Each row is a point on a landscape with many valleys, with its height.
From any point a ball rolls to the lowest of the 2 points nearest to it. It stops when none of these is lower. Distance is the straight distance between rows; heights are no part of it.
j27: [166 153 125 100 132 117 103  98 114 106 166  97 170 122 126 135  65  71
 116 137 118 150]  (h 4.41)
j412: [155 132 137 182 136  92 152 122  99 140 210 112 166 118 117  93 126 106
 136 124 153 168]  (h 2.58)
j678: [140 115 149 150 165 117  89 158 107 135  59 122 158 130 112 106 125 121
 166 130 100 126]  (h 5.24)
j213: [115 164 144 149 159  98 126 105  89 124 183 123 160 139 130 117  96 128
  93 138  98 150]  (h 5.27)
j626: [148 141 136 132 123 121 145 107 135 130 167 116 140 110 137 147  71  87
 119 133 164 155]  (h 4.22)
j941: [ 67 129 138 135 123 140 146 136 141 129 114 147 104 108 145 187 158 152
 115 142 166 109]  (h 3.82)
j703: [151 122  97 112 137 189 128 131 152 147 158 166 104 105 147 124 141 147
 175 120 158 142]  (h 3.63)
j872: [161 122 178 118 189  93 116  86 134 148 136 130 180 125 132  60 109  71
 130 152 136 151]  (h 5.39)
j480: [ 92 106 135 135 104 153 140 140 155 118  82 136 112 111 143 127 141 148
 161 138  97 121]  (h 5.09)
j332: [ 70 119 144 131 113 133 127 113 143  97 112 166 124 151 138 148 162 171
  78 140 103 124]  (h 1.31)
j917: [133 150 127 132 112 117 148 134 138 107 134 104 122 109 126 197  96 113
 105 145 181 129]  (h 3.89)
j915: [131 153 123 175 137 128 140 170  90 117 143 127  88  90 111 189 139 105
 164 113 176 134]  (h 4.14)
j207: [145 129 113 112 126 120  76 114 103  76 145 141 160 132 125 106 121 125
 101 104  69 149]  (h 5.02)
j654: [ 80 110 152 137 121 105 173 101 147 114 119  98 118 171 132 100 141 117
 118 138  92 152]  (h 3.16)
j668: [151 141  95 120 137 145 141 119 184 140 168 144  90 121 128 134 149 139
 151 122 189 143]  (h 3.01)
j927: [120 147 108 169 139 147 128 122  91 116 164 133 108 142 123 152 135 170
 113 115 112 139]  (h 5.06)
j566: [149 122 112 133  84 175 156 137 136 150 117 129  97  71 161  96 115 144
 140 120 124  96]  (h 5.47)
j782: [ 95 135 131 113 121 129 127 102 154 100 148 135 126 152 146  91 169 178
  94 128  80 132]  (h 1.90)
j162: [ 76 132 150 154 126 119 160 148 119 106  76  86 123 155 138 180 191 148
 117 139 125 119]  (h 7.56)
j338: [201  89 130 153 133 137 110 120  97 152 135 138 179 143 131 125 105  88
 185 117 130 150]  (h 6.09)
j285: [158 172 102  73 127 131 153 130 164 178 126 117 108 128 123  77 133 166
 110 110 113  87]  (h 4.65)
j365: [118 124  94  90  99 167 100 168 111 145 103 151 111 127 133 181 127 178
 122 128 126  68]  (h 2.56)
j104: [138 182  98 105 150 142 165 138 119 198 122 159  79 134 125 134 140 157
 102 100 139  87]  (h 5.54)
j910: [110 118 157 136 194 112 135 154 130 161  71 101 123 120 119 115 121  96
 201 168 165 130]  (h 6.67)
j672: [119 142 159 156 213  94 129 119 113 142 106  99 113 175  95 124 123 124
 153 151 158 123]  (h 7.21)
j614: [146 105 118 184 134 149 126 130  94 141 128 130 137 134 119 118  92 109
 176 117 126 133]  (h 5.90)
j240: [ 43 133 143 152 143 132 150 137 103 130  90 114 141 141 132 196 194 140
 166 148 133 116]  (h 7.79)
j294: [100 148 109 153 134 160 139 141  94 126 142 141 100 119 148 185 144 162
 118 124 146  96]  (h 4.42)
j891: [200 157 144 123 178 111  98 123  92 115 133  97 168 136 118 128  78  90
 135 142 129 141]  (h 4.60)
j919: [ 87 112 147 141 168 130  96 104 100 127 109 176 143 140 122 162  85 110
 139 137 116 127]  (h 4.35)
j630: [117 102 128 187 121 161 160 124 114 149 128 137 110 102 137 102 135 121
 180 113 116 125]  (h 5.70)
j972: [100 122 131 192 142 105 130 170  67 145  97 108 129 123  97 177 124 126
 158 132 136  99]  (h 7.07)
j898: [125 122 128  59 114 146 118 106 182 114  88 155 113 120 145 104 146 140
  94 125  98  96]  (h 4.64)
j857: [173 108 114 135  91 170 134 107 150 139 143 131 139 109 161  89 124 128
 165 115 113 134]  (h 5.55)
j451: [189 128  99 107 111 172  91 120 109 112 179 146 145 150 151 100 136 140
 133 108 101 154]  (h 1.62)
j905: [118 122 146 101 109 105 117 109 156  95 170 166 155 124 140  55 144 139
  97 131  83 152]  (h 2.17)
j780: [110 102 146 148  93 112 172  96 164 136 145  96 121 132 135  70 128 108
 140 134 120 157]  (h 3.38)
j108: [148 129 124 134 103 122 126 141 131 105 116  89 134 122 133 129 118 139
 120 127 109 140]  (h 2.00)
j367: [108 110 160 164 162 101 171 153 133 147  82 105 108 125 114 113 150  95
 164 150 159 161]  (h 6.38)
j348: [106 114 179 146 174 106 137 122 138 145  95 140 127 135 135 106 127 107
 131 158 136 181]  (h 6.59)
j907: [ 85 113 137 102  98 113 167 115 172 102  97  96 101 160 139 142 154 127
 116 146 124 133]  (h 2.79)
j928: [ 97 151 152 136 166  86 132  89 130 115 149 122 150 154 115 135 113 112
  99 142 133 165]  (h 5.05)
j659: [120 150 128 151 140 115 149 147 139 118 115 110 120 104 114 190 135 103
 165 140 174 154]  (h 3.19)
j199: [136 122 147 104 170  92  87 101 108  86 121 147 179 130 121  77 122  81
  92 109  75 157]  (h 5.20)
j54: [152 140 106 103  97 129 123 113 123 139 252 137 160 139 135 101 100 120
 123 113 140 146]  (h 2.43)
j434: [109 141 120 144 112 110 171 108 159 129 173 103 110 118 138  89 145 137
 114 119 132 135]  (h 3.53)
j32: [118 151  98 110 131 169 143 129 102 171 149 158  80 136 147 168 129 168
  83 108 156  63]  (h 5.04)
j358: [121 133 119  82 105 131 158 146 170 186  75 140  96 130 104 132 129 149
 123 124 153  68]  (h 4.12)
j461: [189 115 138 162 133 100 123 113  98 149 194 129 203 136 128  78 137  97
 140 125 117 153]  (h 2.42)
j322: [157 111 107  64  94 163  88 161 125 146 109 183 109 126 126 130 104 168
 125 115 118  89]  (h 1.58)
j234: [126 113 141  92 112 128 119 109 178 103 101 143 132 107 145 106 134 109
 116 137 103 155]  (h 4.83)
j345: [114 137  97  80 111 162 137 150 131 192  81 150 114 147 120 176 132 166
 123 107 141  39]  (h 3.50)
j541: [111 125 132 151 122 134  97 168  90 100  82 127 146 126 130 168 133 157
 126 138  85 117]  (h 4.15)
j790: [201 146 109 125 131 157 105 136 102 101 174 108 150 121 152 135 134 134
 151 130 121 168]  (h 1.22)
j727: [ 57 126 167 125 144 132 142  96 133  98  88 138 128 132 157 154 141 118
  86 150  99 131]  (h 2.22)
j671: [141 125 165 120 163  81 110 115 116 130 138 105 182 137 127  63 114  94
 113 129  88 146]  (h 5.31)
j467: [133 137  91 141 100 146 160 128 144 149 133 110  67  95 132 123 123 126
 136 107 153  95]  (h 5.29)
j30: [ 98 110 110 119 131 180 104 126 146 134 138 195 114 114 140 146 130 153
 167 137 135 149]  (h 4.25)
j388: [127 140 101 104 100 111 151 123 151 146 207  93 134 113 135  62 138 150
 125 116 121 103]  (h 3.69)
j225: [117 110 157 136  99  93 131 152 130 107  85 103 143 133 115 122 140 140
  89 143  92 149]  (h 2.34)
j466: [148 151 103 182 131 133 134 152  94 113 173 114  92 113 115 146 156 133
 133 109 152 144]  (h 4.87)
j998: [144 146 130 159 142 122 112 132  52 128 176 140 138 141 119 143  80 123
 100 144 132 157]  (h 5.07)
j876: [152 157 105 119  91 118 164 160 129 148 188 106 113  73 129  77 137 128
 101 101 152  97]  (h 3.80)
j505: [179  96 117 135  93 137 133 106 102 156 220 154 176 132 143  87 126 100
 129 114 137 144]  (h 2.33)
j419: [166 107 132 131 129 166  99 122 129 107 104 142 154 106 163 103 124 111
 163 119  80 146]  (h 5.67)
j836: [114 110 129 149 117 131  95 122  85 112 144 161 134 146 119 154  72 125
 106 130 113 137]  (h 4.80)
j216: [131 131 108  70 117 146  89 106 166  94 144 151 117 146 126 159 114 124
 127 121 133 132]  (h 3.25)
j920: [148 115 127 184 105 106 162 135 134 126 186 119 124 107  99  96 151  88
 145 100 166 155]  (h 2.84)
j482: [123 101 155 136 206 105 115 134 117 165  97 108 110 144 100 107  90 112
 162 167 186  87]  (h 6.95)
j79: [ 84 124 148 176 129 109 154 129  89 125  81  87 126 147 121 155 124 129
 113 138 117 109]  (h 7.32)
j476: [164 140  71 100  97 159 141 139 130 172 162 131  85 129 115 123 100 143
 130 102 157  90]  (h 5.03)
j899: [ 98 133 153 143 155 101 118 128 134 104 111 141 140 157 117 185 140 132
 115 153 147 159]  (h 4.66)
j951: [182 152  98  64 102 163 122 130 137 171 158 129 119 116 152  81 113 151
 113 110 128 101]  (h 4.82)
j921: [113 120 124 167  65 105 158 166 109 121 128  95 103 101 101 131 148 139
  88 111 129 100]  (h 2.32)
j999: [195 143 109 124  95 132 131 149 139 109 159  93 141  97 130 131 126 125
 144 125 157 155]  (h 1.61)
j161: [175 123 141 129 181 110  95 127 124 134  84 103 155 136 115 123  97  96
 168 145 137 127]  (h 4.86)
j889: [ 90 108 155  90  99 151 155 138 163 120  75 147  97 105 153 116 153 163
 110 155 107 101]  (h 4.84)
j450: [116 136 116 105  82 118 136 133 168 121 114 105 111 138 121 135 150 160
  98 129 126 103]  (h 2.40)
j948: [155 159  88  56 113 144  95 126 146 127 135 130 112 160 130 152 111 155
  98 118 135  84]  (h 3.95)
j340: [129 107 147 122 133 121 108 163 142 123  51 116 156 102 127 120 137 107
 167 151 109 158]  (h 5.42)
j896: [ 81 107 176 111 156 116 125  92 119 101  52 134 124 156 145 106 122  94
 102 133  67 121]  (h 2.99)
j641: [135 128 160 108 154 111  96 135 153  92  69 138 150 105 140 135 133 109
 110 147 114 175]  (h 5.08)
j645: [102 100 107  91 121 156  88 126 159  91  79 141 129 122 134 149 143 127
 178 125  87 124]  (h 5.68)
j119: [136 122 167 167 170  91 136 135 103 152 125 133 136 103 108  89 123 116
 110 151 141 159]  (h 6.71)
j664: [137 101 120 155  91 127 132 137 116 140 197 149 145 116 125  75 127 141
 106 110 116 136]  (h 2.23)
j125: [170 105  94  93  95 182  79 155 101 131 146 161 108 148 135 125 122 165
 141 109 116 130]  (h 2.18)
j428: [127 157 131 173 175 102 148 110 124 122 119  81 121 165 109 140 143 124
 158 124 129 153]  (h 7.54)
j798: [114 154 114 113 111 122 150 139 147 153 124 109  97 134 106 161 175 167
  74 114 167  64]  (h 2.80)
j589: [133 125 155 189 156  88 126 168  93 145 101 119 138 121  86 137 115 118
 132 133 158 141]  (h 6.85)
j673: [112 120 117 118 104 128 146 130 189 126 128 129 100 121 112 168 139 122
 155 131 189 140]  (h 2.21)
j848: [148 144 104  68 116 131  93 104 149 116 203 160 133 159 126 121  99 139
 102 117 132 139]  (h 2.67)
j576: [ 90 145 117 115 122 131 163 146 175 144 111 128  85 119 120 176 199 142
 114 118 196  82]  (h 3.26)
j591: [100 123 103 128  93 146 104 165 104 118  90 122 143 114 135 205 136 147
 152 141 124  98]  (h 3.48)
j582: [ 91 107 155 119 185  99 100 107 117 111  66 126 137 173 114 140  98  95
 127 142 114 112]  (h 3.64)
j254: [113 110 123 159  69 116 143 142 112 118 147 123 133 122 114  88 130 173
  94 122  96 108]  (h 2.08)
j752: [170 117 152 140 137 121 124  93 149 140 141 142 171 111 152  99 123  80
 139 141 141 179]  (h 5.46)
j885: [ 77 114 136 181 137 130 171 119 143 144 116 128  91 125 125 129 149 109
 179 120 137 142]  (h 6.00)
j13: [142 156  99  56 120 135 126  94 183 131 123 124 112 150 133  99 126 156
 106 110  97  85]  (h 4.39)
j53: [145 125 120  91 145 124  78 115 105  69  92 138 152 134 114 162 115 102
  99  94  97 140]  (h 4.67)
j823: [104 125 121 105 125 130  85 115 135  81 107 138 140 147 126 201 123 115
 118 133 132 124]  (h 4.00)

Where does a ball stop that starts at each point below?
j213 -> j505
j162 -> j367
j857 -> j13
j998 -> j332
j199 -> j505
j428 -> j505
j678 -> j659
